Each scene shows the same named points in several views. A view is turned or mirrored, and shifted as a whole, has a little noise and may leave points out.

Scene 1
View 1
<135>: [  1  14  -2  11   2  23 -33  -9   4  15  18  -2 -12   3  14 -22 -11 -11
 -12 -25  15   1  -6]
<187>: [ 17  10  17   5  15   7 -12 -19   3   1  25  -9   7 -15 -10  -7   7   1
  12 -36   8  15  -5]
<10>: [  1   9   9  11  -2  22 -27   1   0  10  17  -2  -8   1   5 -11 -16   1
  13 -19   6  -4 -17]
<74>: [ 12   3  13   8   9  10 -14 -13   2   7  21  -1   0 -14  -8 -20  15   0
  13 -36  14   8 -11]
<162>: [ 12   2   2  12   2  20 -13 -21   5   8  24  -8   1  -6   2 -10  14  -2
  -1 -28   7  13 -11]
<132>: [  4  17   3  12  -6  28 -26 -10   3   7  21 -15  -3   5  10  11 -24  -4
  -1 -18  -5   7 -11]
<63>: [  1   6   0  16 -19  22 -24  -4   7  22  10   2 -13  -3   2 -12   5 -10
   7 -26  10  -5 -17]
<208>: [  6  16  12  11  -8  22 -23  -4   2   6  18 -12  -1  -1   1  16 -24  -1
  17 -19  -7   4 -15]
<168>: [  9   0   4  12   0  20 -14 -16   4  10  21  -4  -1  -6   1 -16  13  -2
   3 -27  10   8 -13]
<105>: [  9   2   7  11   2  18 -15 -14   4   8  22  -5   0  -8  -1 -13   9   0
   8 -28   9   8 -14]
<212>: [ -2  -5  15  13 -11  20 -22  12   2  14  10  11 -13  -6  -4 -26   4   4
  32 -20  14 -15 -26]
<104>: [  9  24   7   8  -2  15 -27 -13   4   9  19 -14  -2  -5   2  11 -19  -9
   1 -30  -1  11  -3]
<183>: [  8  -1   9  10   7  18 -15 -12   2   7  23  -1  -1  -7   0 -23  10   2
   8 -26  13   6 -14]
<33>: [  3   8  15  10 -15   8 -23   6   8  22   4   9 -16 -16 -15 -16  11  -8
  30 -37  16 -10 -14]
View 2
<132>: [-14  -1 -16   3  11 -22 -17   3 -13 -20   7   2  -7  -6 -20  -1 -27 -18
  10 -19   7   1   0]
<187>: [-17  26 -18   2   7 -12 -25   2  16 -16  21 -19 -13  -6   3  -3 -10 -17
   6   1 -20  -7  16]
<105>: [-13  13 -21  -4   9  -9 -17   4  16 -16  18  -4 -20 -15   3  -4  -8 -11
   7  -5  -8   1   7]
<63>: [-11   5 -28  -9  11  -4 -10   3  13 -12  10   8 -22 -25 -10  -7  -9  -3
  -8 -19   9  14   6]
<74>: [-11  24 -21  -2  10  -4 -19   3  22 -14  20 -12 -21 -16   6  -5  -3  -8
   2   0 -17  -3  14]
<162>: [-18  13 -22  -6   8 -12 -21   1  15 -14  16  -8 -16 -12   0  -4 -10 -17
  15  -4  -5   6   3]
<168>: [-14  12 -23  -7  10  -7 -17   3  18 -15  17  -3 -22 -17   4  -5  -5 -11
  12  -4  -6   5   4]
<212>: [  4   7 -22   0  12   5  -3  13  16 -23  18  17 -29 -32   1  -2  -5  12
 -22 -18  -5  -8  15]
<208>: [-16   6 -15   8   8 -21 -15   8  -9 -25  16   5  -6  -6 -18   2 -28 -16
  -7 -21   4  -8  12]
<33>: [ -8  23 -30  -4   8   1 -10   4  22 -11  17   2 -21 -29  -8  -8  -6   6
 -34 -17  -3   4  24]
<104>: [-17  14 -17   3  10 -22 -22  -3  -7 -14   6 -11  -5  -4 -21  -4 -22 -19
   2 -14   0   4   8]
<10>: [ -1   3 -16   4  13  -8 -10   7  -3 -21   8   6 -19 -18 -12  -2 -14  -1
  -4 -16  -1  -5   7]
<135>: [  3   5 -20  -5  18  -7 -14  -4  -5 -10  -7  -5 -21 -19 -16  -9  -6  -3
  12  -8   1  11  -3]
View 3
<187>: [ 15  10  -5  17   5  12  -7  20  -1  -9  26  16  -2  22  -1  -7 -11 -23
  10  -4  -8 -12  -2]
<63>: [ 15  -1 -19  -7  -9 -10  -6  18 -10 -12   4   8  15   1  -8 -22   3 -10
  -3  14   4  -2 -13]
<162>: [ 24  -5 -12  10   1   4 -18  27   0 -10  13  11   3   9  -4  -5  -7 -19
   5   6  -7 -13  -7]
<132>: [ 23  -7  -3  14  -7  12  10  26   3  10 -14   0   6   4  -5 -12   2 -16
  10  15  -4 -13 -18]
<10>: [ 19   9  -3   1  -5   7  10  13  -8  -8   1   6   2   7  -8 -24   2 -13
   4   9   4  -7 -19]
<183>: [ 25   7  -8   3   2   5 -15  17  -7 -22  19  13  -4  12  -7 -14  -8 -18
   2   2   0 -11 -10]
<212>: [ 18  23 -13 -16  -3 -10  10   2 -16 -28  17  10   5   3  -8 -34  -1 -13
   5   6  15   0 -15]
<33>: [ -1  16 -23  -8  -5 -16   4   8 -17 -15  25  17  20  11  -5 -26  -1 -12
  -1   3   7   4  -3]
<74>: [ 17   9 -11   7   4   3 -16  17  -7 -19  28  18   0  18  -5 -11 -10 -20
   2  -1  -3  -9  -3]
<208>: [ 17   4  -5  13  -2   5  24  21   3   8  -3  -1   9   7  -1 -15  -2 -20
  20  11  -1 -10 -12]
<104>: [ 10  -5  -6  20  -7  13   5  26   1  14   0   7  10  14  -3  -9   0 -16
   5   9 -10 -10 -10]
<168>: [ 26  -1 -13   3   1   0 -19  22  -4 -19  15  11   1   8  -6 -11  -7 -18
   2   6  -2 -11  -9]
View 4
<135>: [ 32 -14  10  -5  13  -8   4   9  -3   5  -6  25  13   8   0   1  16  -9
  16 -15 -23 -12   6]
<105>: [  8   4  -3   1  -1 -11   7  14 -10  -1   1  26   7  13 -12  -6  18  -2
  17 -19  -6 -10 -10]
<104>: [ 33  -4   2 -17   1  -9  -7   9   9  -7  10  28   9   1 -22  -6   6   1
  10 -20  -7 -19  -8]
<187>: [  6   6  -8   3  -3  -5  -3  18 -11   1   3  28   3   6 -28  -7  19  -3
   7 -25  -4 -17 -27]
<168>: [ 11   3  -3   2   0  -8   9  11 -10   2   3  30   7  14  -9  -4  23   1
  17 -19  -4 -12  -6]
<183>: [  4   2  -1   8   1 -13   7  17 -14   3  -4  24   7  12 -10  -5  20  -7
  18 -18 -12  -8 -11]
<208>: [ 21  -1   3 -18  -6 -24  -7  12  15 -18  12  22  10   3 -22 -15  -5   1
  19 -13  -8 -12  -7]
<212>: [  4  -2  -3  -1  -5 -35  11  29 -16 -11 -16   3   9  25   0 -13  -4 -13
  26 -19 -20   9   0]
<10>: [ 17  -7   6  -7   2 -24   0  16   2  -8  -3  16  11   8  -8 -10   1  -9
  22 -12 -20  -6  -1]
<162>: [ 13   4  -3   0   0  -6   6   9  -7   1   6  32   7  11 -12  -4  24   3
  15 -19  -2 -14  -7]
<63>: [ 25  -3  -3 -12   0 -18  11  15  -9  -6  -4  18  12  24   3  -5   8  -1
  21 -23  -8  -1  10]
<74>: [  5   5  -9   6  -2  -9   5  20 -19   3  -5  23   4  15 -17  -5  20  -7
  11 -26  -6  -9 -19]
<132>: [ 29  -5  10 -15   2 -17  -5   4  19 -10  14  30  12  -2 -13 -10   5   2
  21  -9 -10 -17   2]
<33>: [ 20  -1 -15 -14  -6 -21   8  30 -23  -9 -14   4   8  31  -8  -7  -3  -7
  13 -36 -10   6  -4]
View 5
<183>: [ 11 -14  13  -4  12   2  23   5   4 -15   2  -4  18  36   8   2  -2   2
   6  -6   6   7  17]
<187>: [ 29 -24   4  -6   8 -15  19  12   3 -13   4  -9  26  38  13  11  -5  -3
  17   1   4   3  17]
<162>: [ 19 -13   7 -15   2   3  17   8   1 -12  -2  -5  19  33  19   6  -9   0
  16 -10   9   8  11]
<33>: [-15 -20  12  10  21   6  26  13  11 -24 -15 -28  20  27   3  -5 -11  -4
  24   9 -11  -4   6]
<208>: [ 11  -4  -2  -6   8 -14   1  -3   2   2  -3 -23  37   3  19  -8 -17   2
  16 -13  -3  -1   6]
<10>: [  0  -5   8   0  13   0  10  -8   4  -8  -1 -14  23  10   9  -8  -6  -1
   3  -7  -3   3   6]
<168>: [ 12 -11  11 -11   7   7  21   7   3 -15  -4  -5  17  36  14   3  -6   2
  13  -9   7   8  14]
<105>: [ 14 -12   9  -8  10   2  20   7   3 -13  -2  -8  19  33  13   3  -7   2
  13  -8   5   6  15]
<212>: [-20  -7  17  13  27   8  25   2  11 -18  -6 -21  21  22  -5 -15  -6   7
   4  -2  -5   0  15]
<63>: [-10  -6  11  -7   9  18  17   4   5 -17 -14 -17  15  20  15  -5 -11  -1
  17  -8  -2   4   2]
<104>: [ 19 -13  -4 -11  -2  -8   1  -2  -1  -5  -3 -15  27  10  26   6 -12 -10
  20  -6  -2   1  -2]
<135>: [  3 -10   7  -8   0  15   7 -12   1 -16  -1   0   8  13  18   3  -1 -14
   1  -5  -1   9  -4]
<132>: [ 11  -1  -2 -12   1  -3  -3 -11  -2   1  -3 -14  27  -1  25  -4 -13  -5
  11 -15   0   3  -2]

Which points are out of place in each view (at most two, in the order of its rows)? Write none if all are in place.
view 1: <162>
view 2: none
view 3: <187>
view 4: <168>
view 5: <132>

Scene 2
View 1
<191>: [  2 -29 -16  11  11   1  12 -10  -3   1  12 -17  16  -9   7  -2   9  -3
  21 -15  13  -9  23]
<282>: [  5 -18  -8   4  10   0  -7   3 -13   2   7 -12   5 -12  -3  -7  11  -7
  16   5   8  -1  17]
<203>: [  0 -20 -17  11   6  -3  -8   2 -15  -2   5 -22   5 -14   4  -9  14   5
  19   6  13  -7  33]
<273>: [ 31 -17  -7  -2   4   3   6  -8   3  -2   3 -25  10  11  -5   2  15 -23
  29 -23  15  -4  21]
<171>: [ -3 -31 -15  12  13   1   7  -5  -6   2  12 -12  11 -21  12  -3   7   1
  16   0   7  -7  18]
<197>: [  4 -18 -10   5  10   0  -6   3 -12   1   7 -14   4 -12  -3  -8  12  -6
  16   5   8  -2  20]
<192>: [ 18  -4  14 -28  22   4 -21  11 -17   9  10  -4   9  12 -33  -9   8 -44
  12  15 -11  11  -2]
<257>: [ 14   3   3   0   2  -4 -17  12 -22   7   1  -8  -4  -2 -36 -10  18 -20
  13 -11  20   8   7]
<55>: [ 18 -27 -20   4   6   2  -7  -2  -3  -8   0 -33   5  -9  25  -3  14   3
  29  17   7 -11  41]
<260>: [ 33  -5  -6   4  -4   0  -5  -1  -6  -3  -3 -24   1   6 -14  -1  21 -17
  27 -25  25  -1  22]
<44>: [ 14  -9   6 -14  15   3  -3   2 -10   7  12  -4  11   8 -27  -4   9 -35
  15 -11   2   5   0]
<214>: [-15 -30 -21  22   8  -3  14  -9  -9   4  15 -12  14 -19   3  -6  10   9
  17 -22  19 -10  22]
<178>: [ 13 -21 -21  20  -3  -1  -3  -2  -7  -5  -4 -28  -2 -20  17  -3  18  13
  26  -4  24  -9  37]
<89>: [-11  -3  -4  12   6  -8 -15  12 -30  11   7  -1  -3 -19 -33 -15  15  -3
   5  -7  21   5   8]
<123>: [ 35  -9  -8  -2  -1   1 -15   4  -7  -7  -7 -31  -3   1   3  -2  21 -11
  28   4  16  -2  33]
<129>: [-10 -22 -13   9  11  -3   1  -1 -15   4  13 -11  12 -13  -7 -10  10  -3
  15  -7  11  -4  20]
<259>: [ 35   7   0 -12  -2  -4 -25  11 -18  -2  -5 -28  -1  20 -32  -9  24 -27
  25  -6  18   4  26]
<97>: [ 19   4   3 -16   5  -5 -20   9 -22   4   4 -18   9  23 -45 -13  19 -35
  18 -12  12   5  17]
<59>: [  6 -12  10 -11  22   5 -13  10 -15  11  12   8   1 -15 -18  -5   5 -27
   6  15  -5  10 -11]
View 2
<129>: [ 12   2   3  16   3   8   2   1   8   7  -7 -14   7  -3  -4  16  -7  -4
 -15   0 -10 -17  16]
<89>: [  0  12   4  -9  32   5   0 -16  21   5 -13  -7  10  -3 -11  12   8   1
 -21  -8  -3 -29  14]
<214>: [ 20   4  14  26  -5  23  -1   0   0  14 -12 -16  -2  -8 -13  26 -15  -4
 -15  -4 -15 -10  14]
<197>: [  6   3  -5  11   1  -1   5  -4   5   1   2 -15   5   4   1   9   0  -1
 -12   1 -13 -16  17]
<171>: [ 19   3   0  23 -15   8   4  -1   1   6   1 -15   1  -2  -5  19  -9  -4
 -13  -1 -22 -10  23]
<192>: [ -4 -12 -43   1  22 -26   8  -2  35 -19  18  -2  37   7  -4 -10  -4  -5
  -7   8   5 -34  16]
<44>: [  0 -12 -30  10  18  -4   2  -2  28 -12  13  -5  23   3 -18   5 -13  -3
  -5   5   5 -26   8]
<259>: [-27 -10 -19  -1  32  -8   3   2   8  -8  13 -19   6  24   3  -8   4  12
   4  14  14 -22 -15]
<59>: [  7   1 -33  -1   5 -16   7 -14  28 -14  16  -1  24   1 -12   3   2  -6
 -13  -3 -14 -27  31]
<203>: [  7   7   4  14  -8   3   7  -2  -7   7   0 -21  -5   8   7  12   2   0
 -11   3 -17 -10  16]
<97>: [-17 -12 -21   3  39  -8   2   6  24  -7   5 -10  21  12  -4  -7  -5   4
  -2  12  19 -30 -11]
<55>: [  4   3  -2  22 -23  -4  10   6 -20   6  10 -27  -9  18  19   5   1   3
  -3   9 -22  -3  14]
<282>: [  5   4  -7   9   2  -1   6  -5   7   0   3 -14   6   6  -1   9   0  -1
 -11   1 -13 -17  18]
<123>: [-14  -1 -13   7   0  -4   7  -2 -11  -3  19 -25  -8  24   7   1   4  12
   3  11  -8 -10  -2]
<178>: [  1  11  12  14 -11  13   4  -6 -20  11   3 -26 -18  13   4  18   3   8
  -7   2 -21  -3   7]
<257>: [-13   1 -11  -8  34  -1   1 -13  20  -4   4  -9  10   8 -14   5   4   6
  -8   1   6 -27   1]
<273>: [ -4 -15 -18  23   3   9   0   4   0  -6  20 -18   0  15 -16  11 -18   9
   7  11   0  -8  -8]
<191>: [ 14  -4   1  29  -9  11   3   7  -2   6   0 -19   1   2  -5  16 -17  -1
  -7   5 -12  -9  10]
View 3
<282>: [ 14  -4  13   8  16  12  10  -9  -6   4   8  -1 -13   2   1  16  -9  10
   4  -2   2  -6   5]
<171>: [ 24  -5  10   6  22  15  19   1   4  16   5  12 -16   5   5  17 -12  15
   2  -1  18  -4  15]
<192>: [ -2  -5  -6  25  20 -12 -13 -37 -18 -11  17 -43  -5   0  -1   2   4   7
 -10   8 -19  11   9]
<89>: [ -5   8  18 -10  19  25   2  -1 -18 -11   7 -14  -7  11  -4   3  -8  17
   7  15   1 -16 -16]
<203>: [ 24  -7  22   7   9  23  14   0  -8   9   5  10 -16   1   1  19 -16  11
  12  -5  -3 -12   9]
<260>: [  0  -3   9   9   4  11  -6 -17  11  -1  12  15 -24   8 -30   7 -26  -8
  -3 -10 -19  -6  -1]
<257>: [-10   5   9   2  12  13  -8 -18 -11 -15  12 -14 -11   9 -16   3 -12   4
   0   6 -17  -8 -14]
<197>: [ 16  -5  13   8  15  13  11  -7  -7   5   8   1 -13   3   1  15 -11  10
   5  -1   1  -6   8]
<259>: [ -3  -6  13  19  -5   8 -18 -29 -11 -11  15 -10 -17   1 -25   3 -20 -11
   2  -6 -43  -5  -3]
<97>: [ -4  -3   8  15   5   7 -24 -24 -15 -11  17 -24 -16   6 -23 -10 -15   0
  -3   9 -35   0   4]
<178>: [ 23  -8  23   3   5  24  20   1   6  12   3  33 -22   1  -6  28 -23   3
  13 -16   0 -16   2]
<273>: [  8  -7   1  17  10   2  -5 -17  16   9  13  13 -28   9 -25   3 -23  -6
  -9  -8 -12   3  14]
<129>: [ 18  -2  15   3  19  20   8   2  -5   9   7   3 -16   8  -3   6 -14  17
   2   7   7  -7  12]
<214>: [ 23   0  16  -6  23  27  15  14   6  17   5  21 -21  15  -6   5 -21  20
   2   8  21  -9  15]
<55>: [ 36 -17  17  22   3  13  19  -9   0  19   6  23 -20  -8   3  31 -18   0
  12 -21  -8  -7  19]
<44>: [  1  -2  -5  16  23  -4 -11 -21   1  -1  14 -19 -15   9 -13  -6  -9   7
 -15   9  -5  10  15]
<123>: [ 13 -11  14  20  -2   9   4 -22   1   2   8  13 -20  -5 -12  22 -19  -9
   7 -19 -24  -7   3]
<191>: [ 25  -7  12   8  18  16  10   2   6  18   7  15 -23   9  -7   7 -20  11
  -1   0   7  -3  23]
View 4
<171>: [ -5  -4   6 -10   0 -25  10 -17  18  -1  15 -28   9   4 -10 -20  -1  -4
  -4   2  -3  -3  30]
<282>: [ -4  -9  -3  -5  -8 -21  10 -11  14  -9  11 -22  16   7   0 -12   2  -2
   9   6  -8  -2   9]
<59>: [-10  -1  -5  -5 -10 -25  -8  14  10 -21  14 -31  22   3  -5 -12 -10  17
  34 -12  -9   8 -14]
<259>: [ -4 -25 -16  -4 -24 -13  14  -5  10  -5   8  10   9  23  11   7  20   2
  25  25 -13   2 -23]
<44>: [-11 -12  -2 -15 -15 -18  -6  12   8  -5  14 -11  -3  14  -9 -13   8  16
  28   0 -12   6 -19]
<197>: [ -6  -9  -2  -4  -8 -21  10 -13  14  -7  10 -22  15   7   1 -12   2  -4
   7   8  -7  -2  10]
<192>: [-19  -8 -14 -15 -20 -23 -12  18  18 -18   8 -16  10  21  -2  -4   5  16
  50  -4 -20  12 -34]
<55>: [ -2  -7 -11  -8 -10 -31  24 -32  33   0   6  -8  23  21  -6   0   9 -16
  -1  15  -9   1  36]
<257>: [ -4 -22  -4   3 -16  -8   7   4  -5 -11  13  -9  11   5  13  -7   7  11
  22  14  -6  -5 -27]
<191>: [ -6  -9   7 -16  -3 -20  13 -18  17   6  13 -19  -3  11 -11 -20   9  -6
  -5  10  -7  -4  22]
<178>: [  7 -16  -1   4  -6 -21  30 -31  13   2  13  -7  21   7   1  -6   7 -12
 -14  20   0  -7  34]
<260>: [  4 -26  -3  -4 -17 -15  20  -7   1   6  17  16   0  17  -2  -1  17   7
   5  21  -5   1  -3]
<97>: [-13 -23 -10 -13 -23  -7   1   6   7  -6   6   0  -4  20  11  -4  20   7
  33  18 -18   0 -39]
<123>: [  1 -18 -14  -1 -18 -24  24 -17  18  -2  10  10  21  22   1   8  12  -4
  11  20  -9   4   8]
<129>: [ -9 -10   2 -10  -6 -15   6 -13  14  -6   9 -30   4   5   3 -21   5  -6
   5  10  -8  -8   6]
View 5
<259>: [ 10   6   1  13  13  -1  16  27 -11  -8   2  14 -11   5  -6  13 -25   7
  20  25   3  27  18]
<55>: [  6   5 -25  20 -16   7  -9  12 -10   1  -9  19   8  29   7   5  -7  11
 -30   1 -31  -1   9]
<171>: [  1   1   2   0 -20  14  -6  -5  -2   4   2  23  19  11   3  12  -8  -3
 -37  -6 -16 -14   1]
<192>: [ -5   2  21   5   1   4  22  -7 -30   7  -1  16  15  11 -22  35   7   0
  14  39  22  34  13]
<257>: [  7   6  22   1   5  12  25  14  -9  -5   7  23  -2 -11  -2  12 -22  -2
  12  13   7  10   2]
<203>: [  5   2   1  15 -13  12   3  13  -7   2  -6  25   6   7   1   5 -14   1
 -28  -6 -25  -5   7]
<191>: [  3  -1  -2   0 -12   5 -13   1   6   2   7  16  15  11  -2  13 -18  -4
 -33  -1 -14  -9  14]
<97>: [  5   1  20   6  12  -2  18  17 -10  -1   5  15  -4  -2 -17  22 -24  -3
  17  27  12  28  23]
<260>: [ 14   7 -10  -2   6   2   3  16   7 -12  13  10  -5   6   8   9 -32   6
   2  14   1   8   8]
<282>: [  3   4   7   6 -12  13   8   4 -10   2  -1  25  10   5   0  12  -9   0
 -17   2 -10  -1   2]
<273>: [  9   3 -15  -5   1  -2  -9   4   7  -8  16   7   7  17   3  16 -25   4
  -7  19   5   8  15]
<89>: [  3   3  37   3  -4  20  27  12  -7   1   3  34   1 -20  -5   8 -20 -10
  -6  -3  -3  -5  -4]
<44>: [ -1   2  18  -7  -1   5  11  -6  -9   1  11  17  13   2 -12  28 -10  -4
   3  25  19  16   9]
<214>: [  3  -2   9  -5 -17  12  -9   0  14   2  11  23  13  -2   1   7 -24 -10
 -43 -14 -17 -22   6]
<59>: [ -5   6  25  -2 -11  20  26 -14 -25   7   0  29  19   1  -8  25  10  -3
  -1  19  15  10  -9]
View 6
<260>: [ -1 -14   9   2 -11  -3 -21  -9  -4  -4  14   0  -5   8   2   7   4  27
  14  -5  -6   3   5]
<171>: [ 33   1  -6  -5 -12 -21 -22  10 -14 -10   0  18  -8  -1 -13  26 -26  26
  -8  -1  11 -17  26]
<89>: [ 42  -2  21  11 -39   8  -9   6 -13 -12   1  13  -8  -5 -21  30 -26  18
  24   2  -4  11  -1]
<59>: [ 37  16  23  24 -16   3 -31   6 -27 -14  -3  12  -9 -34 -14   9 -22  10
  27  17   9 -17   5]
<203>: [ 28  -3  -5  -9 -22 -14 -14  -1   1 -10  -6  19  -8  -4  -8  16 -30  25
  -6  -9   0  -3  18]
<257>: [ 20  -4  24  16 -26  11 -15  -3  -9 -10   5   6  -5  -9  -9  13 -11  17
  30   4  -7  10  -6]
<44>: [ 12  13  26  24  -3   4 -24   1 -17 -12  13   6   0 -13  -7   8 -11  15
  24  20   9  -2  11]
<97>: [ -1   8  30  24 -12  19 -12 -13   3 -11  11   4   4  -9  -2  -2 -14  12
  30  13  -4  20   2]
<55>: [ 16  -4 -20 -17  -9 -24 -22  -9   9  -9 -13  23  -6 -11   2   0 -30  26
 -20 -17   1 -17  27]
<197>: [ 27   1   4   1 -18 -10 -19   1  -7 -10  -3  16  -6  -9  -9  15 -25  21
   3  -1   3  -7  15]
<259>: [ -7  -5  19  14 -14  13 -16 -20   9  -8   5   4   0 -10   7 -12  -6  16
  25  -1 -11  17  -3]
<178>: [ 21 -20 -16 -20 -23 -22 -18  -3   0  -6  -3  14 -12   6  -4  17 -17  31
 -11 -22  -5  -9  15]
<123>: [  3 -12  -3  -4 -13  -8 -24 -15   4  -6  -4   9  -7 -11   7  -7  -9  23
   4 -13  -7  -5   7]
<214>: [ 33  -3  -4  -9 -17 -19 -12  15 -13  -9  10  16  -6  20 -18  42 -25  32
  -8   0  10  -5  29]
<282>: [ 28   2   3   2 -18 -10 -21   2 -10 -11  -2  15  -7 -10 -10  14 -23  20
   6   0   3  -9  14]
<191>: [ 18   3  -3  -5  -7 -17 -18   5  -6  -9   8  15  -4  10  -8  23 -23  29
  -8   2  10  -7  29]
<192>: [ 13  25  32  33  -3  15 -28  -7 -13 -13   0  10   1 -38  -3 -10 -20   5
  33  25   8  -4   5]
<273>: [ -5  -4   5   4   2 -10 -25  -6  -7  -5  17   3  -2   7   3   7   1  27
   5   5   5  -5  18]
<129>: [ 30   5   6   0 -17 -10 -13   8  -9 -11   4  15  -4   2 -15  27 -28  25
   1   2   7  -1  21]

Which points are out of place in each view (at most two, in the order of its rows)? Write none if all are in place.
view 1: <191>
view 2: <59>, <203>
view 3: <44>
view 4: <259>, <129>
view 5: <192>
view 6: <55>
